Each row is a point on a tangle of strands that fork, close into loops and nearly touch. The rows are in no order.
In the rows, zero is written as 100.
Two points are linked if the straight distance between their rows is under 75.2. Some points are linked to none.
Z921:  90 118 118  90  90 114  75  67 104  59  98 101 122  87 115 122 127 100  77 102  91  99
Z913: 116  76  96  99  80  96  81  88  85 105  98 122 108  93 120  69 123 100  68 100 136 104
Z867: 128 121 105  90  59 117  66  72  63 116 103  85 104 121 129  90 122 133 105 126 104 107
Z4: 127 111 103 101  87 120  85  85  98 129 102 125 116  66 104  96  96 100  92  83 113  85
Z130: 116 140  66  87  77 106  72  76  98 113  95 103 101  81 109 114  98 131 104 120  91  80
Z723:  73 122  75  94 107  86 136 123  79 121  70  96  54 103 116  94  80  93  96 145 148 115
Z443:  68 110  96 107 106 102 133 114 117 110 130 111  89  72  91 179 106  83  88  85 107  92
Z962: 110 109 105 101  89 104 102  67  46  97 114 118 102  97 129 122 152 102  73 121 109 117
Z64:  93  78 137 111 121  67 114 113 119  72  93  94 115 121  89  93 107  89 104  70  91  86
Z358:  98 114 118 119 108  93 115 132  93 114  81 100 103 136  87  99 105  96 109  90 145  80
Z14: 118 124 123  83  83 103  86 125  80  83  79  66 107 145  88  87  45 131  90 101  70  92
Z146:  91  85  87 115  86  87 111  97  97 122 120 112  95  95  99 118 139  98  83  94 128  91
Z219: 123  99 124 112 112  78 117  89 143 114 104 110 123  88  71  85 101 105 121  72  74  93
Z504: 106 118  96  97  97 126  69 104  56  93 105  99  82  96 130  72  53 124  95 105  86 106
Z546: 145 150 105 101 107 128 114 118 123 116  88 121 108  63  71  98  54 104 122  91  85 108
Z893: 101 117  91  95  81  72  88  94  54  63  95  70  68 115 116  81 124 125  68 129 110 121
Z986: 129 107  85 106  81 134  80  80  45 122 102  75  93 149 110  95  64 115 102 126  99 119
Z814:  80  52  83 103 105 105  90 124 139 101 150 101  87  70 103 142 117 104 109  63  60  92
Z256:  82  96 100 117 114  83  93 102 119  89 129  84  85  76  75 126 118  89 108  56 106  81
Z643:  94  83 118 110 146 101 111 111 116 110 112 119 122  78  86  81  82  53 106  76  99 110
Z599: 110 138 112 105  92  91 117 110  76 113 115 107  91  96  95 113  70 117  66 113  68 111
Z996: 139 136  58 101 102 103  81  81  84 137 113 102  89  60  95  90  58 114 112 110  62  95
Z951: 132 122  88  95 102 114  72 103  85 110 101  81  90  86  89  62  29 125 125  80  56  98
Z425:  49  93  79 100 115  89 133 129 119 122 108 118  86  71 103 107 107  81  89 104 123  94
Z795: 108  70  82  96 138  67 113 118 113 108  85 102 119 122  84  44  94  69 106 108 120  82
Z855: 122 110 105 130  97 105  92  75  82  99  85 101  92 112 108  94 134 106 122  99 148 107
Z188:  55  81  83  93 141  78 132 156 137 114 106 104 106 102  79  78  94  60 126 105 111  84
Z590: 126 131 112  90  84 110  91  71  43 117 122 110 109  89 125 135 136 111  73 122  90 101
Z935:  59  70  97  86  71 100 106 102  87  74 124  88  88 108 120 139 157 100  76 109 134 113
Z136:  96  99 102 116 103  89 112  58  81  82 111 121  99  94 131 115 151 100  84 113  98 115
Z158:  78  73  79 104 150  76 112 128 129 112  99 107 116 110  72  61 103  64 133  97 108  87
Z597: 120  82 109  98 104  78  76  58 109 105  66 101 113  91 112  34 102  94 102 103  96 100
Z762: 130 132  94  77  71 108 113  95 119 108 118 121 119  63  82 164 125 114  95  78  77  89
Z79:  85  46  84 101 112 113 104 118 163 110 131  94 116 108  65 121  91  95 140  74  66  93
Z494: 132  99  83 101  79  71  76  80  80 129 105  77  90 117  98  57  64 131  98 108  75 106
Z892: 117 123 110 120 107  94  92  77 115 100 117  85  95  60  72 122 118  92 109  54 106  87
Z68:  78  76  85 102 107 116 104 125 129  97 142 109  87  45  95 154 115  98 124  49  76  89
Z918:  71  41  84 117 104  84 111 101 118  74 103  96  89 135 106 106 137 110 111  98 107 105
Z94:  89 101 114 103 137  81 130 133 104  95  78 110 106 116  87  75  60  74  81 106  98  95
Z59: 107 112  84 110 119  81 103 110  71 118  97 108  87 111 107  54  46 108  84 118  66 108
Z879:  56 101 110 116 105 101 137 105 105 102 117  96  89 116  96 160 115  81  92 108 113 107
Z362:  59  87  60 103  96 102 120 101 103  96  95 107  72  82 135 147 150 108 110 114 135  92
Z771:  82  55 116 112 119 101  95 106 115  93 112 135 113  69 121  76 133  91 121  66 102  95
Z117:  82  89  89 102 114  86 110 118  85  86  91 122  81  75 123  65 118  79  79 103 133 110
Z991: 125  91  91 108  96 108 105  92  48  56  64 109  80 135 127  81 105 107  98 135 132 132
Z777: 135 120 104 103  82  89  90  77  85 123 109  97 104  98  91  87  69 115  69 106  67 106
Z936: 112 134  53 109  92 109  88  77  75 124  95 102  80 107 120 106  86 132 103 134  83  92
Z224:  84  32 113 119 114  79 101 118 112 112 141 102  93 100  95 101 115  87 100  59  89  98
Z737: 141  95 125  91  96  98  68  83  87 113  68  83 114 114 108  45  49 108 106  93  72 101
Z85: 112 141  98  78  82 124  71  73  53 103 119  61  99 117  99 146 109 100  72 134  81 108
Z992:  50  62  68  93 130 103 129 138 141 114 139 118  91  68  88 131 103  77 121  90  78  96
Z114:  89  84  98 116 114  93 132  89 108 108 106 139 118 107 101 108  97  85  67 108  91 113
Z522:  99  83  98 104 137 102 108 105 152  89 128 102 112  63  60 105 101  78 149  56  71 102
Z312:  98 114  57  87  73  97  91 115  58 100  93  66  63 128 106  82  78 123  82 135 120 105
Z989: 122 124  83 110 113 109  82 107  82 121  72  92  88 114  97  68  63  99 122 106 123  94
Z431: 105  90  92 112 106 100 100  76  85  68  73 113 100 121 127  70 107  98  94 125 114 122
Z194:  70  76  54 108 124 108 111  96 111  83  91 130  83  70 124  91 138  84 130 116 135 103
Z227: 119 102 116  93  76 108  80 103  65 106  97 109 102  97 121  77 101  95  63 103 127 105
Z384:  57  67 105 105 104 131 112 130 131  91 117 112  99 104 106 152 111  97 123  80  98  92
Z272: 112 125  83  73  82 106  99  84 151  95 112 114 125  62  79 133 109 106  88  94  68  81
Z911:  83 106  73  86  93  93  96 100  67  77  78 102  65  77 130  73 104  99  65 125 135 115
Z942: 151 139 115  96  81 125  98  71  90  98 108  93 116  90  76 142  68 111  93 104  69 117
Z253: 119  93  73  95 110 123  69  48 111 110  77 117 116  88 112  76  90  82 112 117 102 103
Z749: 102  95 135 112  94 110 121  90  81 103  94 116 117 142 113 122 123 104  91 126 106 112
Z454: 100 136 127  99  88 131  94  87  89  96 110  93 116 127  86 157 113  94  88 111 103 106
Z812: 116 106  73  88  67 116  83 129  34  94  91  76  69 134 123  62  75 131 100 126 123 109
Z828:  89  80  86  80 117  74 124 136  80  62  50  91  71 119 114  59  94  81  97 124 151 106
Z383: 146 113 101  97 108  92  85  61 120 144  98 115 115  52  91  63  81  88 118  92  72 103
Z37:  73  75 106 106 104  90 133 108  92  64  77  97  92 151 109 110 123  93  90 124 132 115
Z366: 145 102 135  77  74  96  71  78 124 111  77  94 125  84  95  56  72 105 100  80  66  98
Z298: 102  77  73  81 101 112  73  78 131 104 120 109 122  56  94 112 117  74  99  79 107  87
Z204: 108  95  92 111  85  90  95  64 111 115 124 107 119  90 105 145 147 105  95  89 101  90
Z506: 109  81  86 107  89 101  79  76 139 110  71 100 118 113 100  74 124 109 132  96 125  89
Z355: 113 147 113  95  81 114 101  95  75 116 113 123 110  76 120 152 114 115  82 109  89  87
Z88: 115 104  89  99  88 120  95  63  51  95  99 105 100 103 127 138 146  91  85 130 140 120
Z904: 115 124 118 105 106 115  84  64 114  73  94 111 117  57 108 105  92 101  91  90  79  99
Z881: 105 125 106  95 125  86 108 130  90 108  83 106  97 111  89  63  48  93  83 104  78  93
Z77: 109 105 103  95 109  89  95 118  55  68  61  69  82 152 122  56  74 126  96 115  94  99
Z539:  91 117  74 100  99 126 101  94  95 121  93 122  99  82 112 133 100  89  97 120 131  86
Z971: 101 104 104 113 130 107  68  80 128  80  81 108 107  73 103  67 107  95 140  89 103  88
Z278:  56  96 105  82  76 121 124 124 111 121 110 120 105  85 119 141 122  95  71 114 132  86
Z534: 105 109  91 104 113  62  98 108  89  80  73  77  77 112  98  57 116 103 103  93 147  96
Z649: 101 124  61 109  95  99 113  98  80 137  93 107  80 117 110 102  75 115  86 138  95 106
Z90:  84  46  95 113  84 125  99  94 101 105 124 110 113 126 108 143 134  91 112  96 135 101
Z978:  65 139 108 105 112  95 119 101  76  97  90  91  67  88 124 140  93  93  73 116 118 115
Z476:  99 126 115 106  93 106  88 113  29 104  99  75  67 110 120  95  89  97  82 114 134 116
Z487:  92 134 114 104  91  78 114 119  48 102  94  93  76 128 126  88  93 141  83 124  80 108
Z729: 117 109  80 100  86 103  75  54 143 111  92  90 116  82  88 100 116 109 123 102 101  73
Z222:  73  71  95  84 122 107  94 142 136 104 133 127 119  50  91  83 102  69 124  69  84  94
Z889:  69  36  85  93  86 105 101 138 129 109 119 108 108 118  91 102 112  83  96  90 121  86
Z536:  89 100 140 109  90  87 117  85 112  81 132 100 112  98  95 140 134 104  82  75  78 107
Z924: 135  99 105 107  94  91  65  40  88 114  77  83  94  78 120  67  90 107 103  98  81 104
Z160: 135  92 103  97  68 100  96  64  55  88  90  94 105 142 113  91 145 114  89 144 125 136
Z2:  56 103 128  89 119 101 123 134 133  67  91 120  99  91  99 104  89  91  94  89  96  87
Z925: 140 110 100  95  94  97  96  72 136 110 113  91 116  52  48 116  99  83 101  57 100 100
Z973:  81  52  80 110 116 127  83 107 136 115 115 108 102  90  96 109 118  83 150  72 113  84
Z543: 105  69 111  97 100  80  80  53 119  93  96 103 120  91  98  70 104  87  74  98  86 106
Z758: 124  83  99  84 103 117 120  83 155 116 113 134 137  46  73 110 104  89 124  73  64 104
Z915:  99  82  91 113 124  77  89  89 101  74  90  89  89 102  99  62 131  92 118  78 133  95
Z797: 101  94  64 106  93  98 102  97  29 110 119  76  67 135 118  76  67 136 103 119  73 121
Z381:  96  92 124  83 142  95  93 120 138  85  82 112 137  92  87  49  89  70 138  84  84  94
Z957: 129  94 136  96  53  98  87  54 113 129 102  86 126 105  84 111 117 113 104  93  86  95
Z600: 126 117  65 102  96 110  77  80  83 133 100  84  89 102  99  64  45 126 127 105  65  97
Z810: 101 145  78  97 115 109 107 102 118 110 105 129 100  40  95 136  92  90 112  98  92  88
Z680: 132 124  87 115  89 111  74  79  48 120 100 106  79  73 138  89 107 123  90 101 107 102
Z147:  68  68 110 111 141  73 120 130 111  78  88  82  93 128  93  91 103  71 100  76 125  85
Z558:  91 108 103  95  80  66 112 107  65  71  93  79  78 129 110  92 140 119  82 124 129 113
Z464:  48  62  78  90 113  75 129 130 110  76  82  86  60  91 111  94 126  85 106 104 157 110
Z706:  98 117  86  85 107  98  90 107 142 112  98 121 118  80  82  73  95  96 100 112  92  89
Z804:  80  55 103 118  92 124  98 100  87  85 105  93  88 119 111 126 132  80 111  86 159 111
Z529:  76  59  70 111 130  98 117 119 149 119 128 105 108 102  66 114  93  79 129  94  82  91
Z693:  65  71  94 113 105 107 103 111  91 100 112  84  73  94 104 133 122  73 100  78 157 104
Z493:  67  46 104  87 127 108  99 178 135 100 135 111 105  81  89  94  88  76 135  66  70  99
Z473:  78  83  99  76 133 116  89 130 152  81 107 122 138  78  88  66 100  66 135  86  89  91
Z193: 114 102 141 105  74 121 101 104 102 119  97 117 134 132  97 112 108 109 103 105 112  92
Z25: 108  87 112  96  93 127 103  73 156  95 106 128 131  65 100 131 114 115 130  77  67  92
Z585:  92  90 117 124 101  63 115  97  90 101 115  99  92 108  93 100 138 101  83  83 123 101
Z788: 100  69 109 101 112  95 102 108 102 101 103 134 102  82 123  53 125  86  87  90 130 102
Z445:  80  53  81 118  85 118 108 108 113 118 132 116  98 123 112 146 151 121 124  87 106  93
Z977: 111 120  90  90  74 108  86  85  34 117 139  82  85  97 124 114  82 127  77 118  65 110
Z657:  87  55  99  88  84 108  94 114 122 104  99 113 126 118  97  85 120  86  94  89 139  85
Z888: 105  79 119 103 127  84 100 117 116  86  67 111 121 119 111  42 123 102 140  84 115  71
Z560: 121 125 153 117  96  89  86  88  92  89  90  95 103  91 109  85 116 118 102  70  99  88
Z145:  80 102  88  90  95 113 132 123 135  93 126 112  94  57  78 169 107  91  99  70  91  92
Z119:  56  93  63 102 108 119 118 116 118 113 110 119  85  67 123 149 134  98 128  98 133  80
Z373: 142 111  87  93  89 106  90  52 120 126 107  98 126  62  64 139 102  85 100  78  91  87
Z899:  92 137 108  85  99  97  98 112 132  62  93  90 100  81  63 110  74  96  84  88  92  96
Z357:  48  76  97  79 127  92 127 163 151  89 110  96 101 103  67  98  81  65 116  87  98  87
Z885:  80 141 112  96  90  96 110  98  70  94 107 105  82  65 134 129 120 111  69 104 102  97
Z677: 100  81 143  89 122  71 110 136 117  71  89  98 127 108  88  66  84  81  92  64  89  77
Z746:  90 105  79  90 139 115 115 118 159  86 123 114 113  50  55 118  92  76 140  76  76 110
Z287: 108 111  93  81  73  96  65 106 112 104  83  89 109 115  95  62  94 111  85 111 113  82
Z985: 119 126 111  95  84 127  62  79  68  94  94  75  92 104 128  80  70 142 115 103  65 101
Z499: 148 128 134 125 120 103 108  74 110 115  72  99 110  97  81  94  63 102 122  89  82 108
Z29: 107 134  86  80  76 131  82  80  35  99 109  71  89 129 119 132 130 111  84 158 111 114
Z462:  74  41 113 104 144  97 105 144 113  84  99  86 104 115  98  94  90  66 125  64 108  83
Z655:  85  24 121 106 116 103  91 136 122  75 106  83 109 134 106 101 100  88 130  61  99  83
Z544: 102 114  75  84  77 105  94 108  37  92  96 105  68  81 146  86 103 118  67 133 120 120
Z202: 115 107  88 123 111  90  97  65  85 119 107  95  98 103  86 101 100  71  80 104 122 105
Z963:  92 121  63  98 116  88 112 105  90 137 105 131  89  66 108  76  87  86  82 119 113  96
Z605: 137  87  99 110  95  67  90  93  63 116  79  82  93 141 108  49  90 119  94 111 104 103
Z479:  84 107 101  90 118  98  85 141 135  97  85  93 113 108  72  74  92  82 126  88 131  65
Z808: 128 133  77 107  86 105  82  57 124 126  88  99 107  79  95 106  96 123 122 111  82  86
Z111: 105 112 104  95  87 102  76  74  69  80  95  87 104 124 121  94  91 115  67 130  73 121
Z367:  75 119  93  98 111  88 121 137  71 113  68 102  63 109 119  71  71 106  89 134 122 106
Z531: 112  97  72 103  97 127  75  57  91 100  74 109 100 107 124  90  90  99  87 136 108 111
Z137: 142 137 125  79  71 110  89 114  91  91 101  72 110 122  73 106  45 127  85  96  68 107
Z295: 133 105 110  88  58 106  81  78  44  93  97  86  95 136 130  78 140 135 102 138 103 124
Z624: 114 120 108 100  83 101 106  64 111 111 104 117 127 114  95 127 108 118  83 118  64 104
Z817:  55  42  94 112  99  91 117 110  97  68 115 106  80 108 131 124 145 107  96  98 115 115
Z405: 130 100 120  98 122  75  89  97  90  91  61  92 113 129 111  38  60 106 109 107  68  85
Z46: 100 123 125  92  88 100  99  81 123  80  96 111 116 108  96 115  83 124  73 122  51 102
Z946:  49  84 105  93 101 101 117 118 101  60  79  89  90 127 116 105 109  84  79 124 132 105
Z104: 102 100 137 115  89  63 117 107  63  91 108  89  94 132 111  95 142 112  73 102 121 106
Z890:  81 108 100  84 127 100  92 131 128  77  57  92 107 127  88  70  77  84 116 109 114  78
Z270:  90  66 109 113  89  98  88  73 113  92 136  87 115 100 102 150 151 107  96  68  87  98
Z449: 107 154 120 103  85  88 116 119  68 116 100  98  89 122  99 108  68 135  95 114  74 102
Z326: 129 116 122  98  89 106  77  38 109  95  97 100 120  52 107 120 105  88  91  88  73 110
Z206:  95  86  80 106 103 131  90  93 132 118 105 120 122  76  95 129 118  82 129  83 116  82
Z78:  77 131  65  93 133 116 121 120 144  95 107 119 101  52  68 127  90  76 127  96  93  92
Z704: 137 111 124  88 107  88  88  87 122 123  80 108 124  66  88  43  73 101 121  82  67 101
Z450:  72  99  79  86  93  77 144 119  82  95  71  93  63 111 120 103 110  99  81 145 153 130
Z478: 103  73 112  98  92 102  94  75 150 104  86 109 138 115 102  87 113 116 137  94  86  88
Z87:  94 133  90  92 100 108  76 108  76  86  94  98  75  77 122  79  66 107  74 105  87 103
Z662:  97  81 112  95  78 113 101  71 149  96 107 123 130 102  97 122 122 117 122  95  75  88
Z420:  69  38 102 104 102  90 100  84 131  79 114 105 115 126 105 103 115  91  87  91  86 103
Z555:  85 108 104 115 107  75 111 107 118  91  83 127 106 120 118  74 113 127  99 113  87  86
Z328: 119 150 103  75  68 115 113 107 100 106 113 117 116  78  88 161 101 111  79 104  85  89
Z752:  47  91  90  77  91 111 126 125 108 118  95 107  81  76 118 124 106  84  87 116 151 100
Z128: 121 131 114 113  89 131  87  86  53 122 100  98 105 132 106 121  78 103 100 124 100 121
Z310:  96  93  97 113  88  72 114 120  76  75  82  87  68 116 106  87 142  97 107 103 162 104
Z3:  70  34  74  93 122 118  70 148 141 104 139  98  90  86  92  99  92  73 140  82  67 107
Z834: 126 125 126 114  87  97 120  71 111 119 108 124 117  85  91 130 106 125 101  93  59 104
Z18: 105 108  61 103 104  81 102 104  67 129  99 117  80  95 111  69  77 100  70 132  97 112
Z432:  71 130  94  85  97 101 111  99  47  89  95  82  70 103 131 130 102  96  59 149 110 130
Z887: 104  79 116 107 117  86 109  99 155 100 109  99 115  83  71  88 103  96 150  59  68  93
Z630: 139 110 133 116  89  78  93  79  68 124  77  81 104 141 118  67  93 137 114 107  83  99
Z350: 124 121 127 113 112  90  97 103 110 102  74  95 115 130  87  92  78 105 116  93  93  92
Z73: 137 125 106  80  66 125  89  85 102 115 100  94 103  84  99  95  46 145 103  96  37 117
Z857: 137 144 113  87  71 125 107 112 102 101  97  92 108 110  61 129  60 113  82 107  80 109
Z323:  97 128 104 103  97 122  90 100  25  85  90  72  59 124 131 102  83 113  98 125 108 122
Z84: 124  81  94 111 118  61 110 105  98 114  69  98 108 138  98  43 102  92  99 106 109  86
Z922:  91  97 113 107 142 103 127 128 124 112  90 124 120 104  82  89  69  66 104 103  96  97
Z359:  56 114 125  87 107 108 108 122 117  67  81 102  92 106 107 108  74  89  75 116 108  95
Z511: 114 135 110  95 110  97 134 121 140  71  92  99 100  86  50 112  76 104 102  81  72 105
Z787:  51  72  82 104 133  70 116 128 113  86 100  79  71  90  94  86 119  76 109  83 137  97
Z144: 100  77 133 120 100 119 108 101 118 100  98 109 126 123  85 121 104  94 123  79 114  94
Z311:  88 146 104 104 109  88  94 118  91  91 101  97  74  60 102  89  82 102  90  85 104  93
Z848:  76 125 117  92  88 113 102 107 101  82  96  90 111 123  98 128  86  89  71 117 106  97
Z251:  68  19  78  91 114  97 110 150 123  95 106 107  97 123 106  67 119  75 122  96 115  91
Z53:  72 146 111  86 102 103 128 146 116 117  91 116  90  67  87 111  61  96  83 104 107  97
Z49: 108 109 120 110  99  98  93 108  51 104  93  94  80 107 108  95 105  86  70  95 147 116
Z33: 130  96 137  91  74 123  88  70 125 121  82 107 139 114  82 104  82  97 109  95  93  98
Z707: 134 105 115 117  96  93  69  62  56 115  92  88  85  88 116  68  95 116  98  87  99 110
Z961:  91 115 114  92  99  83 105 137  75  82  66  68  95 149 105  85  75 100  77 123 120  90
Z784:  58  58  98 115 122  96 107 107 114  76 120 116  86  74 127 109 133  96 105  74  94 100
Z916: 132 131 103  84  98 107  91 103 114  92  88 104 102  84  86  62  44 124 110  97  34 102
Z838:  87 127  75  96  73 100  98 105  72 116  97  80  78 136 105 109  84 116  71 150 115 106
Z645: 105  90 113 125 119 105 105 111 100 118 100 103 106 112  81 100 100  81 121  69 138  92
Z430:  60  59  82 107 108  98  93 114 119  88 127  75  75  91  87 116 119  72 109  61 134  97
Z575:  80  60  73 107 112 116 117 102 110  71  71 130  86 112 127  87 133  96 128 114 143 113
Z269: 123 116 110  99  73 100  84  78  25 118 136  72  90 124 115  93 104 126  84 121  68 118
Z994: 110 106 117 117 105  87 135 104 133 119 109 132 120  90  76 115 104 109 110  89  65 101
Z592:  94 125  97 100  74 103 113  94  81 101 110  92  99 129 110 133 165 116 103 130 123 105
Z553:  72  96  58  94  91  91 133  91  76  97  93 111  78  92 130 146 150  95  87 137 137 112
Z96: 105 134 101 105 112 111 133 115 109 118 105 130 102  64  79 130  74  83  81  91  93 103
Z772: 111  79 111  96  82  96 109  73 146  85 120  80 119 103  57 137 106  96  99  71  67 109
Z908:  97  89 100  90  82  98  79 113 112  89  81  88 111 133  84  78 111 104  83 102 142  79
Z862:  76  28  83 103 120  86 117 123 117  79  86 112 110 148 109  71 119  84 114 103 120  96
Z744:  87  69 120 108 117  83 105  97  97  50  70  80 111 156 106  94 123  93 103 101 122  99
Z32: 111 104 112 107 107 105  95 126 131 108 103  98 112  82  56  89  88  74 132  57 127  81
Z338:  88  32  79 109 101  94  87 106 128 112 153 104  92  84  91 121 115  86 104  58  81  98
Z820:  81 144  95  82  90 115 104  94  42 102 103  87  73 112 132 144 128 108  78 162  97 118
Z569: 137 106  82  98  74 123  69  45  61 134 114  75 102 100 107 111  58 125  96 111  52 113
Z452: 102 107 120  85  96  97  93 117  39  80  94  55  87 154 109  76  53 128  85 109  62 103
Z417:  68  35  68 111 124 121  71 132 129 109 129  97  80  98 106  99 108  81 148  71 106  98
Z736:  87 108  72  89  93  96  92  90 131  99 109  89 103  89  73 133  94  86  74 105 111  85
Z242: 103  75 128  91  89 110 103 119 141  91 126 105 121  73  67 109 103  89  99  51  88  89
Z34: 109  68 122 102  83 109  87  58 130  94 125  74 122  89  75 150 122  94 111  64  84 103
Z243: 107 102  63 103  84 129  82  87  38 112 121  63  84 135 107  93  47 128 105 117  80 108
Z318: 133 119  84 101 101 110  68  86 110 126  93  89 109 106  66  81  54  88 105  99 112  91
Z556:  39  58  71  97 116  91 132 136 133 120 124 108  77  80 103 124 107  83 100 104 114  92
Z577: 125 135  76  87  70 120  86  79  49 124 140  67  91 108 103 137  71 132  90 112  50 103
Z43: 136 103  66 101  77 100  77  63  42 117 107  94  75  95 143  75 107 146  96 121  78 113
Z703:  79 142  80  85  98  93  96 103 126  87  96  84  94  88  66 111  65  94  73 117  95  90
Z346:  89  82 104 117 125 109 109  81  99  83  85 121 116 117 111  98  93  77  76 119 108 115
Z613: 129 111 122  81  57 113  64  69  86 128  99  84 124 107 105 108 121 116  98 108 104  97
Z419:  78  93  60 105  89  83 124  90  86  87  90 115  82 111 117 106 137  97  78 138 140 113
Z728: 125 109 150 115 103  86  91  80  89  91  71  77 113 150  99  83  92 109 104 101  83  96
Z689: 146 112 143  83  72 104  83  57 127  89  83  86 119  71  85  99  80 100  96  74  61 118
Z639: 140 131 110 104 106 132  97  87 126 109  83 116 115  76  77 102  72  92 132  89  92 102
Z975:  81  93 107 118 105  74 140 127 126 116 118 122 104 101  73 114 103 104 100  88  87  86
Z818: 155 130 113  89  84 116  95  55 117 108  94  88 117  76  66 124  70  97  94  88  53 130
Z218:  84  39 105 118 119  61 114 130 129 103 128  87  90 115  90  89 121 102 120  65  80  89
Z764:  70  77 120 125 100  89 138 105  90 100 112  98 100 149 104 139 132  91  99 114 117 111
Z988:  94  66  79  93 107  99  83  69 128  98 116 120 128  75  98 100 114  71  67  99  98  94
Z805:  52  78 112  89 123 117 114 149 135  70 105 103  97  82  87 103  85  73 101  81  98  92
Z330: 124 134 141 102  84  98  67  88  90  78  92  90  98  92 114  70  87 134  98  91  69  98
Z271: 135 116 102  95 113  96  81 108 136 115  84  85 122  96  48  64  72  81 127  79 100  88
Z239: 115 111  92 110  95 102 103  92  42  85  77  88  74 145 124  94 101 116 107 144 112 130
Z819:  98 102 123  83 116  74 122 151 141  89 108 115 122  85  71  71  94  90 112  70  74  76
Z283:  91 124 114 109 105  81 123 125  66  95  78 108  77 110 132  71  90 116  85 118  98 109
Z552: 121 132 147 100  82  81 107  89  83  98 119  83 108 125  79 114 111 108  79 104  79 109
Z421: 140 137 104  87  88  99 132  94 143  92  95 105 112  69  53 111  89 125 102  75  56 114
Z44: 129 120 126 114  91  78  93  82  47 120 122  78  97 126  96  98 109 103  65 112  95 116
Z659: 106  95 114  97 133 102  84 108 124  86  75 117 122  91 110  40 105  86 140  97 100  89
Z392:  76 107  77 118 133 111  91  94 119  91  91 116  90  77 115  87 124  92 137 100 126  84
Z135:  69  63  79  82 123  77 129 150 107  69  58  87  86 122 104  67 110  83 107 112 152  91
Z775: 119 144  91  93 112 119 101 128  97 122  98 116  92  77  87  81  39  99 105 104  83  99
Z447:  98 115  77  80  72 118  92 103  15 109 121  92  72  99 146 106  98 135  72 127  90 119
Z220:  89 103 148 119 112  80 110  95 112  72 109  99 120 105  91 115 110 100  81  78  81 106
Z612: 111 124  64 121  99 114  86 105  76 112  68  99  71 115 114  69  77 118 124 125 133 102
Z854:  91 137 124 108  96  82  94 112  92  92 105 103  82  71 107  96 115 117  81  88 115  86
Z664:  83  91  95  92  88  94 100  98 135  95 120  86 114 114  66 128 108  93  76  87  95  91
Z554: 132 135 134 108  87 132  89  78  79 110 102  92 120 104  92 145  92  93 101 102  97 110

A fork is a point with three links, a tip a point with one. Leave the first point through the second and follow the links. Name the first fork or tip that comes.
Z991, Z239 | Z788
Z899, Z703 | Z270
Z449, Z487 | Z119
Z227, Z49 | Z431
Z553, Z419 | Z494

A tip is a point with one link. Name the tips that can be reached along the links from each point below, in the order of the rows.
Z78 | Z46, Z53, Z975
Z206 | Z888, Z575, Z43
Z87 | Z136, Z85, Z272, Z88
Z425 | Z79, Z278

Name the points in between on the shortest way along the links from the first point to the second, in order.
Z283, Z59 | Z487, Z449, Z599, Z777, Z494, Z605, Z630, Z728, Z350, Z499, Z639, Z546, Z775, Z881
Z44, Z431 | Z269, Z977, Z447, Z544, Z911, Z117, Z788, Z913, Z227, Z49, Z476, Z323, Z239, Z991
Z499, Z942 | Z350, Z728, Z630, Z605, Z84, Z795, Z158, Z188, Z357, Z805, Z2, Z359, Z848, Z454, Z554
Z362, Z73 | Z553, Z419, Z450, Z723, Z367, Z283, Z487, Z449, Z599, Z777, Z494, Z600, Z951, Z916
Z271, Z218 | Z32, Z645, Z144, Z193, Z749, Z764, Z879, Z443, Z145, Z68, Z814, Z338, Z224
